Each row is a point on a landscape with many valleys, with its height.
From any point a ball takes the steepest step (drop divided by distance) to one of its 6 nearest points. It stops when none of these is lower. Distance is the straight distance between rows; heights are no part of it.
j_340 (h 150): [ 96 163  60 123 131 155 122  49]
j_969 (h 158): [109 104  99  88 156 158 114 132]
j_361 (h 723): [129 130 192 122 110 109 153 154]
j_112 (h 529): [111 159 136  92 124 161 151 109]
j_297 (h 169): [165  83 112 117  94  85 115 146]
j_970 (h 245): [165  82 141 142 126  99 130 164]
j_886 (h 132): [159  71 100 117 125 106 101 146]
j_547 (h 120): [136  70  89 107 159 129 101 145]
j_41 (h 137): [125  89 107  94 153 134 114 137]
j_9 (h 232): [135 101 137 120 132 112 122 149]
j_863 (h 28): [198  84 128 135  96  83 117 159]
j_346 (h 279): [ 97 173 124 106 130 157 124  87]
j_716 (h 446): [119 118 129  79 131 152 141 132]
j_951 (h 25): [109 120  84  84 162 178 122 114]
j_440 (h 220): [118 120 114 102 152 153 125 130]
j_827 (h 294): [110 139 123 165 154 140  93 142]
j_134 (h 396): [114 162 148 173 134 124 117 130]
j_940 (h 161): [125 110 131 142 156 129 117 164]
j_647 (h 217): [142  85  97  74 118 139 135 126]
j_832 (h 183): [112 141  95  77 156 180 128 120]
j_249 (h 259): [175  88 142 107  83  81 129 144]
j_890 (h 508): [105 176 136 153  96 122 134  84]
j_429 (h 618): [127 167 209 146 104 113 160 137]
j_501 (h 251): [ 96 159  89 104 156 177 105 100]
j_546 (h 767): [130 132 202 139 107 111 156 158]
j_600 (h 457): [123 154 165 165 134 122 130 146]
j_864 (h 139): [155  76 107 126 126  99 109 157]
j_705 (h 474): [109 167 183 133 109 119 146 128]
j_170 (h 555): [145 108 136  60 102 129 170 125]
j_482 (h 473): [106 181 154 141  91 119 150  84]
j_175 (h 417): [ 85 152  81 127 152 155  89 101]
j_427 (h 402): [102 181 135 111 105 147 149  84]
j_870 (h 535): [155 116 115  51 137 178 165 114]
j_412 (h 171): [151  90 123 156 147 113 117 170]
j_394 (h 298): [189  84 159 148  98  79 138 168]
j_929 (h 644): [139 125 182 151 121 117 145 163]
j_228 (h 153): [107 106 103 138 173 145 106 148]
j_336 (h 242): [117 132 142 132 150 130 124 149]
j_441 (h 178): [ 97 129 100 105 154 162 102 125]
j_753 (h 325): [129  97 146  99 129 124 137 152]
j_250 (h 735): [ 90 160  85 179 132 117  90  86]
j_769 (h 177): [137  90 115  91 140 127 123 145]
j_880 (h 141): [144  81 106  96 134 117 117 145]
j_506 (h 423): [ 97 175 103 131 116 136 126  72]
j_759 (h 493): [ 94 151  72 120 100 131 143  23]
j_177 (h 113): [200  82 117 149  88  73 102 157]
j_157 (h 547): [159 100 176 120  96  95 158 160]
j_308 (h 512): [127 179  96  85 157 196 133  69]
j_641 (h 593): [121 176 181 182  93 101 145 116]
j_106 (h 495): [160 128 177 175 127 101 151 177]
j_888 (h 203): [109 116 126 123 154 138 117 142]
j_715 (h 406): [128 168 127 210 130 120 119 130]
j_570 (h 875): [ 93 152  57 168 146 130  86  74]
j_660 (h 329): [114 149 120 180 153 129 101 138]
j_334 (h 221): [207  97 128 164  88  81 115 167]
j_61 (h 451): [100 170 131 142 117 138 122  90]
j_606 (h 433): [159  93 165  98  90 102 163 144]
j_87 (h 435): [137  96 137  67 115 131 149 123]
j_333 (h 181): [154 126 164 188 130 115 144 171]
j_764 (h 503): [141 104 163 137 131 106 151 160]
j_24 (h 645): [161 164 163 232 121 134 145 177]
j_653 (h 34): [104 155 113 116 150 159 110 107]
j_17 (h 261): [131 117  82  53 164 186 137 116]
j_906 (h 133): [188  83 103 142 103  84 104 163]
j_954 (h 70): [109 154 173 108 118 138 151 130]
j_153 (h 463): [105 172 122 135 107 130 149  53]
j_558 (h 109): [111  74  87 102 156 128  95 148]
j_387 (h 461): [117 161 118  77 143 180 148  97]
j_503 (h 157): [105  98  80  89 169 158 104 133]
j_36 (h 462): [102 140 153 124 125 137 140 130]
j_527 (h 662): [127 154 193 160 116 116 157 144]
j_188 (h 218): [ 93 145 113 134 157 149  96 131]
j_201 (h 131): [129  82 102 138 165 118 110 165]
j_242 (h 505): [106 165 108 177 138 113  96 106]
j_23 (h 536): [143 162 177 202 130 108 142 153]
j_86 (h 356): [171  91 164  83  73  91 161 137]
j_623 (h 352): [147  83 129  79 106 121 139 138]
j_478 (h 241): [124 111 102  74 150 165 132 127]
j_817 (h 580): [102 153  91 183 151 130  88 102]
j_33 (h 611): [120 131 156  85 112 139 166 138]
j_816 (h 418): [137 116 166 167 142 111 138 166]
j_539 (h 399): [129 112 140  89 125 138 138 142]
j_448 (h 391): [101 175  72 104 133 160 127  65]
j_485 (h 269): [166  80 139 125 119  93 134 158]
j_330 (h 504): [116 174 159 176 115 111 133 120]
j_893 (h 509): [117 175 141 182 120 115 111 102]
j_681 (h 705): [125 139 137  72 143 168 157 118]
j_484 (h 204): [124 116 135 155 147 121 120 150]
j_806 (h 280): [124 136 141 182 155 131 108 155]
j_476 (h 468): [109 177  97 113  96 142 149  38]
j_352 (h 397): [162 111 152 180 136 118 132 177]
j_665 (h 501): [116 136 177 118 118 121 150 137]
j_814 (h 630): [ 88 155  81 140 115 126 119  51]
j_257 (h 714): [ 94 163  88 166 122 123 110  69]
j_782 (h 147): [169  82 105 138 112  89 108 156]

For each start below, name the point where the ball stops.
j_681: j_951
j_506: j_653
j_330: j_558
j_87: j_558
j_484: j_558
j_482: j_653
j_170: j_558
j_61: j_653
j_476: j_340
j_606: j_863

Two balls start at each pair of points below. Name the first point that both come to, or write -.
j_715 and j_336: j_940
j_970 and j_412: j_558
j_86 and j_769: -
j_570 and j_257: j_653
j_890 and j_893: -
j_228 and j_753: j_558
